Points, in no order, along strands that fork, close into loops and pass close to each other.
Points whose rows are less than 79.6 apart are linked; no others are. Some points are linked to none.
Z_666: [12 -7 -8 13 20 5 29 18 2 -11 -32 -4 11 -18 -3 1 20 16 3 -8 -46 14 28 50 -11 20 30 8 -25 8 -17 18 17 -43 36 -6 13 -7 -3]
Z_290: [27 32 1 24 13 31 16 7 -47 36 16 -17 -2 6 5 -29 -23 -26 -44 -25 -17 -21 10 -10 -30 -7 -32 13 26 -16 32 1 20 -27 -16 -31 17 -7 -23]
Z_422: [-5 -40 -16 -25 -5 -6 32 3 21 -1 11 -36 -55 -5 22 12 0 34 1 14 -20 1 0 5 54 -25 8 -31 -18 1 -9 -26 5 -11 -27 3 13 -5 -25]
Z_258: [-10 -18 5 21 -4 -15 -2 11 13 55 -10 -44 23 -1 -25 -13 4 -5 0 12 9 26 2 -11 -4 8 29 21 10 -2 -1 5 3 -9 -28 -2 -21 4 -4]
Z_161: [-5 -3 -4 -31 -9 -3 10 -9 0 8 11 -6 -4 5 18 7 9 10 13 17 1 -6 3 -3 29 -32 -14 -14 8 3 5 -12 14 17 -29 -11 1 -2 2]
Z_506: [-57 0 -3 25 -6 -11 0 7 18 17 -18 -21 44 -18 -18 6 26 -5 0 39 -7 36 4 13 -19 9 12 15 29 6 -3 46 12 -2 17 9 -6 -2 22]
Z_602: [-10 6 16 -31 -20 -22 -30 13 19 4 23 -8 24 10 -4 26 25 20 30 9 16 28 -2 5 10 -27 8 19 3 14 6 8 21 24 -20 9 -8 25 42]
Z_993: [13 45 28 -2 3 11 5 0 -45 62 18 -41 28 0 -17 -31 -11 -7 -7 -34 -15 -4 16 -10 -32 -11 -2 46 25 -15 34 7 12 -29 -27 -30 -3 17 1]
Z_12: [10 2 -19 27 8 14 26 -19 -46 18 6 -12 -1 17 26 -9 -23 -28 -48 -16 -22 -25 -14 -24 3 -21 -55 -38 25 -5 24 0 17 3 -29 -15 21 -10 -43]
Z_648: [-5 -6 -6 26 7 -1 22 15 9 6 -32 -6 27 -16 -15 -1 20 6 5 9 -26 21 24 39 -18 34 34 10 -10 13 -15 30 8 -38 34 -5 0 -3 5]
Z_488: [-52 -25 -8 -4 -7 -9 -1 -18 11 -24 7 10 -13 -2 7 19 8 11 21 35 -2 -3 -13 -8 7 -33 -27 -8 25 9 5 9 -4 31 -15 5 1 -21 8]
Z_207: [-41 -60 -17 22 -10 -2 4 -18 15 -30 6 35 -50 -4 19 23 -21 -1 -11 10 -1 -19 -39 -24 29 10 -14 -50 -19 3 -4 -8 -38 19 18 34 27 -16 -15]
Z_457: [41 -15 -6 4 -1 4 -23 2 -4 -13 0 19 -47 5 17 -6 -29 -12 -24 -21 38 -14 -26 -33 14 3 -15 -20 -16 -17 -4 -49 -42 25 -16 3 -8 -8 -29]
Z_642: [23 15 -10 32 14 25 13 1 -41 25 4 -7 -2 10 15 -13 -21 -27 -51 -19 -17 -21 2 -14 -15 -9 -39 -18 16 -11 21 0 16 -10 -9 -23 13 -12 -34]
Z_858: [20 -3 -3 2 6 0 11 6 -10 32 -4 -27 -7 4 -6 -18 -13 -6 -11 1 0 -4 11 -9 4 -9 2 0 1 -3 4 -17 4 -14 -26 -19 -15 -9 -30]
Z_458: [21 26 33 -31 1 -1 5 6 -33 58 28 -43 31 6 0 -4 -9 6 21 -45 -11 3 25 10 -6 -27 4 28 -4 4 24 2 29 -22 -38 -26 -1 30 10]
Z_516: [5 3 -18 24 20 27 4 -33 -30 -31 -26 58 -19 2 16 22 2 5 -29 -10 -22 -47 -6 -10 -3 12 -39 -54 -14 -7 -17 -2 -21 28 59 11 13 -8 -17]
Z_796: [55 -6 11 -20 1 -2 -10 30 15 0 7 -9 -56 -4 -11 1 -25 8 6 -22 19 -10 11 -18 12 9 28 6 -22 -9 -17 -45 -19 -16 -13 11 -26 1 -32]
Z_109: [42 17 8 26 31 8 -6 38 9 18 -7 8 -16 -14 -18 -12 2 -16 -7 -18 10 -8 35 -4 -39 45 34 25 -14 -19 -12 -8 5 -37 18 -8 -17 -14 -11]
Z_333: [-4 18 24 -48 -16 -18 -35 17 8 15 29 -19 37 14 -4 16 14 11 35 -6 22 33 9 15 3 -32 3 27 2 17 12 13 34 19 -30 8 -3 34 52]
Z_204: [-30 -26 -18 22 -12 -2 -14 5 34 -40 -8 55 -19 -4 -13 9 -8 -19 4 23 14 -2 -41 -1 -5 49 16 -22 -30 5 -3 22 -46 0 56 35 13 2 9]
Z_740: [44 35 18 -14 16 14 -6 14 -7 -32 -5 25 22 2 -5 0 19 13 5 -35 -18 -1 33 47 -16 10 31 27 -25 10 -17 9 33 -27 34 -20 -2 4 24]
Z_687: [-12 8 -2 -12 -12 -6 -8 2 20 -13 -4 16 13 5 -6 5 23 12 21 25 12 10 1 9 5 3 11 4 -1 8 0 9 2 11 12 6 -6 10 27]
Z_451: [6 -21 -10 6 -21 -6 -5 19 37 -17 -7 13 -28 -7 -17 -3 -3 -1 3 17 16 4 -15 2 6 38 43 3 -29 6 -5 -5 -33 -18 28 18 -11 6 -11]
Z_672: [31 30 -7 -40 1 9 -19 -8 -6 -56 8 55 -6 28 8 12 8 11 23 -12 16 -19 5 14 15 -6 -19 -15 -26 11 3 -10 3 18 19 6 5 16 26]
Z_982: [-34 16 -20 28 4 15 35 -30 -45 10 5 -17 30 6 18 -12 -8 -35 -19 6 -25 -11 -12 -14 -6 -15 -59 -21 46 6 27 33 29 -7 -10 0 32 -13 -9]
Z_905: [44 31 14 29 44 20 1 35 -8 27 3 11 -5 -11 -9 -21 -2 -23 -15 -31 4 -13 41 -7 -37 43 22 24 -7 -32 -4 -5 21 -46 15 -20 -1 -16 -3]
Z_17: [-7 -30 11 -15 -46 -19 -18 21 55 -26 16 16 -30 1 -16 6 -11 1 13 16 27 7 -31 -14 30 30 55 7 -29 -3 -6 -20 -39 -9 19 24 -6 12 -9]
Z_492: [-69 -39 -6 -2 -29 -26 -3 -17 17 -25 8 -8 -15 -9 -5 34 11 30 28 35 -16 13 -22 -7 12 -44 -10 -2 18 25 5 14 -17 37 -24 3 -9 -18 1]
Z_106: [13 -19 -16 44 16 -4 11 23 18 27 -23 -16 -24 -15 -29 -11 -13 -16 -19 3 1 7 10 -5 -32 41 33 6 -5 -9 -8 1 -17 -39 2 -1 -22 -22 -39]
Z_130: [9 22 14 -5 2 3 -5 9 -8 26 -3 -21 39 3 -14 -9 15 4 12 -8 -4 11 21 13 -12 3 18 22 -6 7 4 9 18 -14 2 -17 -12 14 16]
Z_379: [-63 -20 -12 39 -15 -21 32 0 15 23 -8 -37 17 -25 -7 12 6 -8 -15 42 -19 27 -3 1 -5 -10 -1 -9 47 10 -11 36 7 -8 -15 9 -1 -27 -12]
Z_359: [31 28 -4 7 14 22 -28 6 -19 -11 -7 28 1 10 10 -11 -10 -20 -20 -13 23 -17 0 -8 -18 8 -24 -6 -11 -9 6 -14 -8 20 9 -6 -9 -2 -2]
Z_547: [43 12 27 -30 13 -9 8 15 -23 52 23 -32 -16 1 -2 -8 -29 3 5 -33 -9 -13 27 -20 3 -25 6 12 -1 -12 1 -33 13 -17 -47 -24 -21 12 -28]
Z_883: [0 41 21 -53 -10 2 -7 -13 -16 10 24 1 43 18 12 3 10 16 20 -13 -1 0 15 15 6 -28 -12 10 5 11 15 7 35 19 -13 -17 9 29 40]
Z_386: [-3 -8 14 -26 -14 -20 0 -17 -9 42 21 -38 7 9 15 -23 -19 -5 -5 5 11 2 -7 -33 26 -42 -12 4 35 -11 7 -24 2 26 -76 -15 -3 4 -11]
Z_984: [39 -20 -9 -16 10 -1 13 17 7 6 6 -31 -60 -4 -2 1 -19 19 -5 -14 -3 -13 10 -9 24 -6 16 -13 -29 -8 -13 -41 -5 -21 -25 0 -11 -5 -42]
Z_851: [-33 -19 -9 2 2 -1 -13 -27 8 -23 0 16 -4 8 9 -6 -1 -13 9 24 25 -11 -25 -19 3 -9 -32 -4 24 -5 7 -4 -14 40 -14 16 4 -19 7]
Z_30: [27 -30 -2 -11 -19 -8 -7 -4 11 -10 8 0 -51 4 11 -13 -37 -2 -6 -7 39 -2 -21 -37 39 -4 -1 -17 -12 -12 -3 -57 -44 15 -45 2 -4 -9 -33]
Z_778: [-33 -13 -17 29 -3 3 -12 -4 26 -30 -23 43 -2 -4 -13 0 0 -20 5 28 22 3 -30 1 -17 40 -3 -12 -6 2 -1 26 -35 10 40 35 4 -5 16]
Z_573: [-58 19 -11 20 9 9 12 -19 -17 -11 -16 3 45 -9 -2 -1 13 -21 3 30 -11 5 3 10 -17 -3 -33 -4 37 7 7 46 22 -1 21 5 21 -15 22]
Z_416: [-16 2 16 -32 -16 -14 8 -14 -14 49 29 -40 15 8 19 -5 -4 4 2 5 -4 -1 1 -15 23 -51 -17 3 24 -3 16 -10 21 21 -63 -21 3 9 1]
Z_439: [4 26 29 -50 -12 -8 -19 8 -9 30 33 -25 45 16 7 8 7 13 31 -22 9 21 17 20 3 -35 -2 22 0 13 19 14 41 6 -33 -8 6 37 47]
Z_856: [25 -14 -11 20 1 3 -2 25 20 2 -18 0 -31 -10 -17 -7 -7 -6 -9 4 12 0 5 0 -17 37 32 6 -25 -1 -7 -9 -23 -23 17 7 -22 -8 -22]
Z_874: [7 -10 -10 39 4 1 -31 -16 8 -20 -23 25 -12 3 -3 -20 -15 -34 -27 -5 48 -1 -46 -32 -22 40 -14 0 0 -18 -3 -12 -55 32 12 20 -12 -8 -18]
Z_260: [-8 41 11 -53 -4 7 5 -26 -22 -7 23 13 33 17 25 2 10 14 23 -4 -12 -16 16 19 6 -34 -25 1 5 11 19 8 37 19 -7 -27 19 16 37]
Z_442: [48 20 11 17 28 10 -11 41 18 -5 -7 20 -19 -15 -19 -5 12 -8 -2 -24 10 -7 35 10 -37 52 46 28 -25 -13 -18 -4 2 -37 33 1 -14 -5 1]
Z_696: [8 -34 -10 -22 -15 -6 12 -8 13 -5 13 -9 -48 3 17 -2 -16 11 -2 6 18 -6 -10 -24 49 -23 -4 -27 -9 -3 0 -42 -17 13 -46 0 2 -12 -23]
Z_848: [-47 16 -3 -2 2 3 3 -13 -3 -9 -7 6 39 -5 0 7 26 2 15 31 -13 10 6 14 -11 -11 -18 5 25 8 6 36 23 10 16 -7 12 -1 31]
Z_727: [36 49 5 -41 14 29 -1 -12 -36 -42 12 38 13 17 33 8 -2 6 -1 -39 -11 -27 22 34 0 -19 -26 -13 -25 9 10 2 33 6 17 -30 18 8 29]
Z_710: [-31 -46 -23 5 1 3 6 -12 9 -37 0 33 -49 -4 23 31 -6 11 0 10 -8 -21 -28 -6 34 -3 -22 -50 -24 6 -3 -2 -20 12 24 28 32 -10 -3]
Z_824: [-28 11 6 15 -1 -1 -2 7 10 15 -16 -14 58 -8 -15 0 34 5 10 16 -11 34 15 28 -17 13 22 23 7 10 -1 38 23 -14 24 -7 0 11 38]
Z_40: [-39 -23 -4 26 -9 -12 29 2 6 52 2 -53 22 -9 -6 4 11 -3 -10 24 -25 28 6 1 4 -20 3 -2 36 4 1 22 24 -18 -27 -10 1 -8 -14]
Z_119: [-68 -7 -23 52 -7 -23 34 -9 3 1 -11 -29 24 -22 -6 2 -3 -27 -17 42 -13 12 -14 -9 -16 -2 -22 -14 57 7 -9 44 8 -7 -5 26 5 -39 -8]
Z_474: [-10 -7 -11 18 8 1 -20 -20 8 -19 -20 16 4 7 -2 -22 -6 -29 -6 11 41 -2 -33 -24 -8 19 -21 2 12 -10 5 -6 -33 31 -3 19 -7 -10 -2]
Z_104: [55 47 10 -25 19 34 -19 9 -30 -33 13 43 -4 12 29 4 -8 -2 -18 -41 3 -28 25 19 -13 -3 -19 -8 -26 -4 3 -6 27 8 21 -20 6 5 22]
Z_656: [-30 -12 12 -9 -14 -22 -11 -15 6 27 10 -34 13 -1 3 -13 1 -6 -3 19 17 19 -13 -34 13 -27 -3 15 37 -9 4 -8 -3 35 -59 -2 -7 -3 1]
Z_898: [5 -18 -12 -15 17 3 50 5 -8 6 -8 -36 6 -11 19 9 20 25 8 -6 -62 9 29 43 20 -20 4 -7 -20 2 -11 -3 36 -34 5 -16 29 -2 -13]
Z_585: [-11 -15 -15 14 18 23 2 -49 -39 -31 -16 53 -3 16 22 25 1 10 -5 1 -22 -51 -6 -2 10 -9 -58 -55 -2 2 -11 9 -4 38 48 18 30 -6 5]
Z_475: [-29 33 2 -34 -1 13 12 -31 -29 4 18 0 32 14 25 -4 9 -1 14 9 -17 -21 7 9 2 -37 -40 0 22 6 31 13 33 16 -12 -26 27 3 24]
Z_428: [1 16 11 24 11 0 -7 16 1 32 -20 -23 41 -5 -33 -13 16 -5 5 -4 -4 19 21 9 -34 30 37 31 -2 2 -2 17 10 -27 11 -13 -21 6 6]
Z_845: [13 -10 -28 -16 19 15 21 4 -4 -47 -16 8 -34 -4 32 19 9 32 -1 -7 -38 -7 1 39 29 -7 -14 -42 -45 7 -13 -2 11 -10 27 12 44 6 -5]
Z_262: [39 5 0 -42 3 3 9 8 3 -22 7 -9 -24 5 9 13 9 28 15 -12 -12 -6 19 26 28 -13 12 -11 -29 10 -10 -23 14 -11 4 2 4 14 -6]
Z_102: [-31 -62 -12 30 -10 1 -3 -36 11 -29 7 35 -42 6 21 12 -21 -4 -13 4 12 -22 -42 -36 23 8 -26 -42 -6 -3 -5 -21 -46 36 6 34 22 -19 -18]
Z_865: [-26 -24 -2 17 -21 -16 -7 -7 34 7 -11 -9 -5 -10 -16 -21 -4 -12 -4 31 35 24 -25 -27 1 21 21 15 20 -12 -7 -5 -35 19 -20 15 -15 -9 -5]
Z_186: [25 24 31 -14 6 -11 -38 14 -9 39 -2 -24 26 0 -24 -31 -21 -16 1 -16 28 11 4 -26 -23 7 18 42 13 -14 -1 -18 -12 3 -20 -2 -39 22 4]
Z_297: [21 56 35 -7 10 22 -5 9 -38 39 18 -17 34 -5 -14 -24 -5 -2 -1 -40 -9 -6 27 3 -39 4 11 47 7 -11 19 8 20 -29 -1 -32 -10 12 17]
Z_280: [-15 -43 -4 0 -14 -20 17 12 27 29 4 -35 -17 -11 2 15 16 24 7 19 -10 22 4 5 24 -9 32 -4 -7 7 -6 -2 3 -13 -20 4 -6 0 -9]
Z_144: [-42 2 3 -30 -11 -19 -4 -5 0 -7 20 -6 24 1 15 39 37 32 30 18 -26 16 5 20 6 -54 -16 3 10 21 9 21 32 26 -10 -18 11 8 31]
Z_187: [40 44 1 -19 4 17 -39 4 -4 -60 1 65 4 25 -2 4 3 -2 10 -21 29 -14 2 9 -11 17 -15 1 -27 3 -1 -4 -7 21 36 7 -8 14 31]
Z_368: [34 11 20 7 1 -13 -19 29 23 -2 -10 4 13 -1 -36 10 24 14 24 -17 2 15 21 25 -18 38 63 34 -27 14 -15 6 0 -27 25 13 -21 20 13]
Z_383: [61 19 -3 -18 22 28 -13 20 -8 -40 10 20 -45 3 24 17 -3 15 -17 -36 -3 -24 19 15 6 2 -9 -23 -43 -9 -14 -26 11 -3 26 6 9 7 -5]
Z_685: [-2 11 8 8 2 -1 2 9 7 -6 -20 4 52 -4 -11 1 36 17 14 1 -21 27 23 44 -12 17 35 24 -10 15 -10 33 26 -26 34 -10 4 13 37]
Z_415: [-72 -11 -4 23 -14 -23 -3 3 26 4 -13 -16 26 -23 -17 20 24 4 4 43 -7 37 -11 6 -20 -3 11 13 29 13 -3 45 -2 14 7 15 -12 -7 17]
Z_312: [-4 -42 -6 26 -3 4 -20 -43 1 -31 -3 42 -30 16 15 -1 -17 -8 -12 -10 27 -30 -50 -39 13 17 -31 -30 -6 -14 -7 -33 -55 46 15 24 9 -10 -19]
Z_787: [27 26 -10 -35 15 16 1 -14 -23 -50 0 42 2 17 28 15 10 12 8 -19 -11 -21 14 29 14 -17 -27 -28 -31 11 5 1 24 10 22 -13 24 8 25]
Z_114: [50 -5 8 14 -2 -7 -37 19 14 0 -5 10 -36 -4 -7 -28 -37 -23 -13 -12 55 2 -19 -33 -13 26 10 22 0 -27 -14 -44 -50 6 -12 3 -29 -5 -22]
Z_537: [3 -24 -3 25 -15 -14 -16 -8 25 -3 -15 -7 -18 -4 -14 -36 -27 -26 -15 11 53 19 -34 -33 -4 33 15 15 11 -19 -6 -22 -55 13 -23 11 -15 -11 -23]
Z_746: [-30 -21 -2 13 13 -6 -34 -34 11 -39 -15 23 5 13 -9 -19 0 -35 1 17 48 -2 -39 -25 -17 25 -30 13 26 -14 8 3 -37 43 18 36 -3 -13 20]
Z_179: [-10 -25 2 12 -10 -14 6 13 22 38 -6 -32 9 -6 -12 4 15 9 7 20 1 24 5 3 7 4 30 8 1 7 -4 8 5 -11 -15 1 -16 5 0]
Z_143: [-50 -18 -9 -2 -21 -19 -7 11 36 -36 3 33 -12 -9 -11 24 21 17 26 40 -4 15 -20 10 2 9 19 3 -1 15 -5 28 -21 9 35 19 6 3 22]
Z_398: [46 24 18 -19 16 2 0 11 6 -39 -7 20 15 1 -11 13 28 28 11 -39 -32 8 33 58 -4 6 45 30 -34 15 -26 2 32 -32 32 -1 5 12 23]
Z_138: [1 3 -9 7 0 5 -1 2 6 10 -18 -5 7 2 -7 -18 -2 -13 -5 17 17 2 0 -5 -3 8 2 2 5 1 1 -4 -7 1 -6 -5 -15 -6 -7]
Z_700: [36 -2 7 -11 21 -8 19 17 -16 44 11 -36 -26 -1 -7 -10 -21 0 -8 -20 -15 -13 24 -14 6 -16 7 2 -5 -15 0 -30 12 -25 -38 -29 -14 -7 -41]
Z_496: [52 40 4 -6 14 29 -35 11 -15 -46 0 61 -6 12 13 7 3 -3 -13 -32 17 -22 13 8 -14 16 -16 -11 -31 -5 -3 -6 6 17 38 -3 -2 6 24]
Z_739: [-33 -41 -21 16 10 8 7 -29 -15 -33 -8 44 -29 0 22 36 1 16 0 11 -19 -36 -18 0 22 -9 -45 -58 -7 6 -11 13 -14 23 39 32 37 -14 4]
Z_578: [-13 24 2 45 14 15 15 6 -16 36 -18 -30 47 -12 -34 -22 9 -17 -11 -6 -26 21 22 13 -38 29 19 28 18 3 5 32 17 -46 22 -25 -6 -8 -1]
Z_393: [3 -45 -5 -18 -11 -16 22 10 26 15 11 -41 -43 -7 4 13 4 33 7 7 -12 7 0 0 41 -11 35 -13 -20 3 -11 -25 -2 -16 -23 8 0 1 -23]
Z_981: [43 50 30 -31 16 26 5 6 -29 -13 18 15 26 3 9 -2 6 12 1 -57 -23 -13 36 42 -16 -7 16 33 -13 5 -3 8 44 -27 21 -37 3 7 29]
Z_615: [-11 -4 -10 41 4 -2 28 2 -6 46 -13 -45 21 -1 -27 -25 -11 -24 -23 11 -14 14 5 -10 -16 10 4 5 34 -1 5 13 12 -31 -19 -15 -9 -12 -34]
Z_992: [25 22 29 -33 -3 -11 -30 2 -15 40 7 -24 22 6 -6 -26 -28 -7 6 -16 23 7 1 -22 -2 -13 5 27 15 -9 -1 -27 -5 13 -40 -5 -28 25 1]
Z_931: [-21 -9 -26 45 2 2 16 13 13 -10 -35 17 5 -20 -11 2 -1 -16 -10 24 -5 13 0 29 -22 47 15 -22 -11 11 -13 40 -21 -26 46 21 7 -9 3]
Z_980: [10 -19 -19 51 14 -2 21 14 4 32 -21 -26 -11 -4 -25 -18 -26 -26 -37 3 -3 6 2 -13 -25 23 8 -7 18 -9 -1 0 -5 -31 -15 -9 -13 -26 -47]
Z_726: [10 -1 14 -21 -21 -17 -22 18 27 6 11 -5 12 7 -14 17 22 20 29 5 19 20 3 9 16 -2 30 16 -11 13 -3 0 7 5 -5 18 -14 27 28]
Z_540: [43 3 17 -40 -8 -6 -8 -1 -9 20 13 -13 -20 7 9 -14 -35 1 9 -15 21 -8 4 -23 25 -26 -2 0 4 -7 -6 -47 -11 14 -50 -10 -26 9 -22]
Z_543: [21 38 19 -30 -6 -2 -24 5 2 -14 6 18 42 17 -15 1 21 16 22 -13 11 14 19 24 -3 6 20 22 -11 16 -6 12 22 5 16 -3 -11 33 42]
Z_367: [-29 20 -1 -13 -2 -4 -13 -6 11 -22 -6 24 33 3 -10 4 30 9 21 26 7 10 4 10 -6 2 -1 12 8 6 3 23 11 18 22 1 -1 11 41]
Z_163: [-4 -18 -29 16 12 10 17 -1 -1 -16 -21 14 -23 -5 19 16 0 2 -13 6 -10 -5 -4 12 15 6 -16 -45 -21 7 -1 8 -8 -7 19 12 18 -6 -12]
Z_596: [61 4 0 -6 8 17 -28 21 -5 -10 5 25 -45 3 16 0 -23 -8 -24 -27 30 -22 -1 -22 0 4 -14 -14 -23 -19 -7 -43 -18 14 2 7 -13 -2 -17]
Z_445: [24 3 13 -4 -9 -13 -15 20 23 4 -5 -4 14 4 -25 8 22 17 22 -4 8 15 12 18 -2 21 46 22 -21 13 -9 2 1 -15 13 11 -19 22 15]
Z_968: [-9 -6 -2 -29 -8 -3 25 -13 -10 29 18 -27 0 5 22 4 6 7 5 15 -15 -5 9 0 31 -44 -16 -14 13 1 10 -10 26 9 -41 -23 7 -3 -9]
Z_821: [2 -28 -16 -36 -6 -1 22 -7 10 -12 14 -14 -53 0 29 12 -3 23 5 9 -3 -10 -3 -6 54 -35 -11 -38 -14 1 1 -31 3 7 -31 1 12 -6 -19]
Z_468: [52 -1 17 -21 -5 -9 -19 15 1 16 5 -6 -30 -1 -6 -15 -35 -3 5 -17 29 -3 5 -29 9 -4 13 13 0 -11 -15 -47 -24 3 -35 -1 -34 5 -24]
Z_748: [-12 -21 -21 -8 0 4 8 -1 14 -34 -8 26 -30 0 16 17 8 11 8 18 -1 -8 -9 9 26 -1 -9 -31 -19 10 2 1 -7 2 18 13 18 -4 4]
Z_654: [-2 -17 -27 51 7 9 18 -26 -16 -4 -24 28 -23 -3 11 10 -17 -12 -50 -8 -11 -25 -23 -27 -2 18 -25 -57 3 -10 -19 -2 -29 16 25 22 4 -19 -46]
Z_193: [-24 -21 -28 38 6 6 18 -9 3 -8 -23 14 -10 -5 11 10 -7 -15 -16 18 1 -5 -14 -1 3 8 -22 -40 2 5 -2 16 -14 1 10 23 14 -17 -13]
Z_434: [-6 -31 -6 40 6 1 -27 -46 1 -27 -13 33 -17 13 8 -13 -15 -24 -21 -7 39 -18 -55 -42 -8 32 -30 -16 9 -17 -9 -19 -59 47 19 28 0 -9 -20]
Z_512: [22 9 10 5 -2 -6 -22 14 8 22 -14 -12 9 -1 -25 -25 -10 -11 0 4 28 7 3 -15 -17 19 23 26 2 -8 -8 -16 -17 -1 -8 -1 -35 5 -6]
Z_728: [-59 -13 -6 3 -17 -18 -21 -1 35 -40 -1 35 -1 -5 -24 16 18 8 27 43 9 14 -25 0 -12 11 5 16 12 7 1 32 -23 23 35 26 -5 -1 33]
Z_786: [15 3 -1 -35 12 10 46 -4 -24 0 7 -27 18 -4 26 5 17 23 8 -23 -60 1 31 46 19 -33 -2 -1 -21 4 -2 -4 46 -28 2 -31 31 6 -1]
Z_133: [67 17 4 -25 18 24 -13 23 -12 -18 15 13 -45 5 20 9 -15 3 -13 -33 10 -25 23 1 4 -2 -11 -16 -32 -12 -9 -34 9 1 4 0 -4 3 -13]
Z_120: [-21 -27 -30 53 3 0 18 -20 -2 -4 -24 20 -13 -8 8 10 -16 -17 -33 8 1 -11 -27 -15 -1 20 -19 -53 3 -2 -12 13 -29 6 17 34 11 -18 -24]
Z_732: [-51 -12 -21 36 -2 -5 16 -9 13 -7 -18 4 9 -15 -1 2 0 -18 -5 38 4 8 -12 1 -10 8 -17 -18 30 5 -5 32 -7 2 7 23 5 -22 0]
Z_220: [26 -18 7 21 -11 -18 -24 6 21 11 -15 -13 -21 -6 -22 -38 -32 -23 -11 4 49 18 -22 -36 -10 31 27 27 9 -21 -14 -34 -53 4 -25 3 -29 -5 -27]
Z_499: [50 19 19 4 13 1 -16 35 24 -18 -4 18 -18 -9 -28 8 16 7 11 -25 5 -3 29 18 -23 44 58 30 -31 0 -20 -6 -5 -32 34 12 -17 7 1]
Z_356: [-16 -7 -11 -23 -5 -1 7 -11 8 -16 8 14 -13 4 19 13 14 13 18 23 -1 -10 -1 3 24 -27 -19 -21 3 6 5 -5 7 17 -8 -1 8 -5 9]
Z_951: [24 26 27 -24 4 1 -2 11 -18 26 13 -21 33 6 -6 -2 7 11 18 -29 -9 4 28 18 -7 -9 18 21 -13 10 6 2 27 -16 -7 -21 -10 21 14]
Z_587: [-26 -6 6 -30 -23 -29 -21 10 19 -15 24 1 8 5 1 44 36 35 35 15 -3 26 -5 13 13 -40 3 11 -1 23 5 14 15 26 -12 4 -2 16 34]
Z_299: [24 46 15 17 11 27 22 4 -51 50 21 -25 5 -2 -10 -37 -17 -18 -31 -30 -17 -17 15 -10 -40 -3 -19 41 35 -21 39 7 16 -37 -20 -35 11 0 -11]
Z_841: [-56 3 2 -25 -7 -11 6 -21 -13 -2 19 -14 25 0 18 30 25 17 24 23 -37 2 3 11 1 -59 -34 -1 28 17 17 24 32 29 -16 -23 14 -4 19]
Z_87: [36 47 22 14 29 30 -3 23 -25 24 12 7 15 -8 -9 -26 -3 -17 -12 -33 -5 -14 36 5 -39 23 12 36 0 -20 6 3 25 -38 15 -33 -5 -9 11]
Z_698: [-41 -30 -13 1 -23 -13 -2 19 42 -39 4 38 -28 -13 -8 17 3 1 14 35 -2 8 -30 10 12 30 33 -12 -19 14 -7 21 -30 -10 46 25 16 4 6]
Z_389: [-43 -22 -6 21 2 -5 -30 -20 29 -43 -16 41 3 5 -20 -10 0 -28 8 29 37 4 -42 -15 -24 38 -16 12 9 -9 3 22 -44 30 42 44 -1 -10 29]
Z_217: [19 -5 -13 6 33 9 45 18 -8 -12 -23 -23 2 -18 5 5 14 20 1 -24 -66 8 32 47 -5 3 17 7 -32 -4 -18 2 31 -48 20 -12 24 -11 -18]
Z_213: [-2 -10 -25 34 16 18 14 -27 -20 -18 -25 42 -33 -6 15 20 -10 3 -44 -7 -21 -39 -16 -19 2 18 -27 -63 -10 -9 -21 -6 -31 19 47 19 10 -14 -38]
Z_183: [10 4 7 24 10 -7 -7 18 5 44 -17 -28 18 -4 -35 -17 1 -11 -1 0 7 12 12 -11 -26 24 33 27 2 -5 -2 -1 -4 -22 -8 -10 -30 -1 -15]
Z_501: [40 4 -18 -15 15 19 -2 14 3 -61 -3 14 -50 2 23 24 2 33 -7 -24 -23 -19 -3 30 22 3 -1 -32 -57 1 -16 -20 0 -11 35 17 30 15 -10]
Z_66: [-55 14 3 -19 -8 2 22 -29 -25 17 23 -23 28 -1 24 13 18 1 11 18 -40 -4 2 3 3 -54 -41 2 40 9 25 27 37 13 -24 -25 26 -3 9]
Z_563: [20 12 22 -31 -6 -13 -13 -10 -19 39 12 -28 7 10 8 -32 -35 -8 -3 -9 21 -3 -5 -28 12 -26 -9 12 26 -12 5 -32 -10 17 -60 -14 -19 15 -14]
Z_380: [-18 -14 4 -3 -29 -14 -22 0 44 -14 -3 17 -4 -1 -21 -9 3 -4 15 27 40 15 -32 -19 5 27 26 20 0 -9 -4 -8 -37 18 7 22 -18 5 14]
Z_709: [-78 -20 -2 16 -20 -27 -15 -7 35 -21 -8 1 9 -20 -29 16 14 0 11 43 6 33 -27 -6 -21 4 11 22 26 8 0 37 -27 29 16 27 -16 -11 20]
Z_583: [-12 1 -25 40 3 6 42 -23 -43 16 4 -21 13 10 19 -10 -20 -32 -40 -5 -27 -15 -20 -23 4 -17 -57 -40 40 1 20 17 24 -6 -23 -1 26 -17 -35]
Z_801: [8 23 7 -38 -2 18 44 -16 -36 8 17 -17 34 1 29 1 14 16 7 -29 -51 -4 27 45 14 -40 -11 8 -6 9 17 9 46 -23 0 -46 35 12 20]
Z_39: [-34 -14 4 7 -14 -13 11 -9 2 43 7 -45 21 0 -2 -13 3 -9 -12 22 0 20 -6 -23 10 -26 -3 8 41 -6 7 7 14 15 -50 -8 -4 -6 -10]
Z_222: [26 39 19 -38 4 25 33 -9 -41 1 20 -6 31 0 21 -3 4 15 3 -53 -44 -13 29 47 -5 -27 -2 25 -13 6 12 8 41 -29 9 -48 19 9 23]
Z_618: [26 21 33 -42 -6 -4 3 2 -31 57 28 -36 14 10 7 -8 -23 6 13 -35 -5 -9 22 -7 7 -34 -5 14 1 1 14 -18 20 -7 -47 -22 -11 28 -5]
Z_175: [-10 12 -1 39 10 6 31 2 -21 52 -6 -45 33 -7 -28 -20 0 -18 -15 -3 -30 14 16 3 -24 10 6 19 28 1 14 20 20 -45 -5 -27 -2 -6 -23]
Z_41: [18 -6 -1 -19 -19 -4 -15 1 17 -14 0 14 -20 6 -3 -10 -11 -1 12 7 38 -2 -18 -18 22 6 3 -1 -9 -4 -2 -32 -28 16 -12 9 -17 0 -6]
Z_9: [1 -19 18 -11 -43 -18 -28 10 46 -11 6 13 -14 0 -22 -9 -12 0 18 13 47 16 -36 -25 18 29 40 23 -10 -11 -7 -25 -47 10 2 22 -20 13 0]
Z_7: [-50 14 -17 31 8 8 25 -22 -27 1 -6 -14 37 -2 6 -8 0 -34 -12 21 -16 -3 -7 -6 -10 -7 -48 -15 48 7 14 38 24 -5 1 9 24 -20 0]
Z_355: [-50 -26 10 -21 -41 -33 -34 -2 36 -37 26 12 -11 6 -15 36 14 32 37 23 10 18 -34 -16 14 -25 8 20 2 10 6 1 -23 40 -8 16 -13 2 22]

A fork is a point with three links, a tip a point with one. Leave the first point through the second and follow the links. Name the first fork or tip that comes.
Z_175; Z_615 -> Z_114
Z_656; Z_39 -> Z_193
Z_102; Z_312 -> Z_474
Z_290; Z_299 -> Z_726
Z_260; Z_883 -> Z_602
Z_356; Z_161 -> Z_386
Z_393; Z_422 -> Z_845
Z_700; Z_547 -> Z_428

How many points has the smallest loop of links through each point below? Write 0 if it is on no loop.
Z_130 -> 11
Z_220 -> 0
Z_787 -> 6
Z_585 -> 10

Name the points in between on the shortest way along the links from the first point to the second, in order.
Z_824; Z_217 -> Z_685, Z_648, Z_666
Z_102; Z_585 -> Z_207, Z_710, Z_739
Z_17; Z_428 -> Z_451, Z_856, Z_106, Z_980, Z_615, Z_175, Z_578
Z_587; Z_442 -> Z_602, Z_726, Z_445, Z_368, Z_499
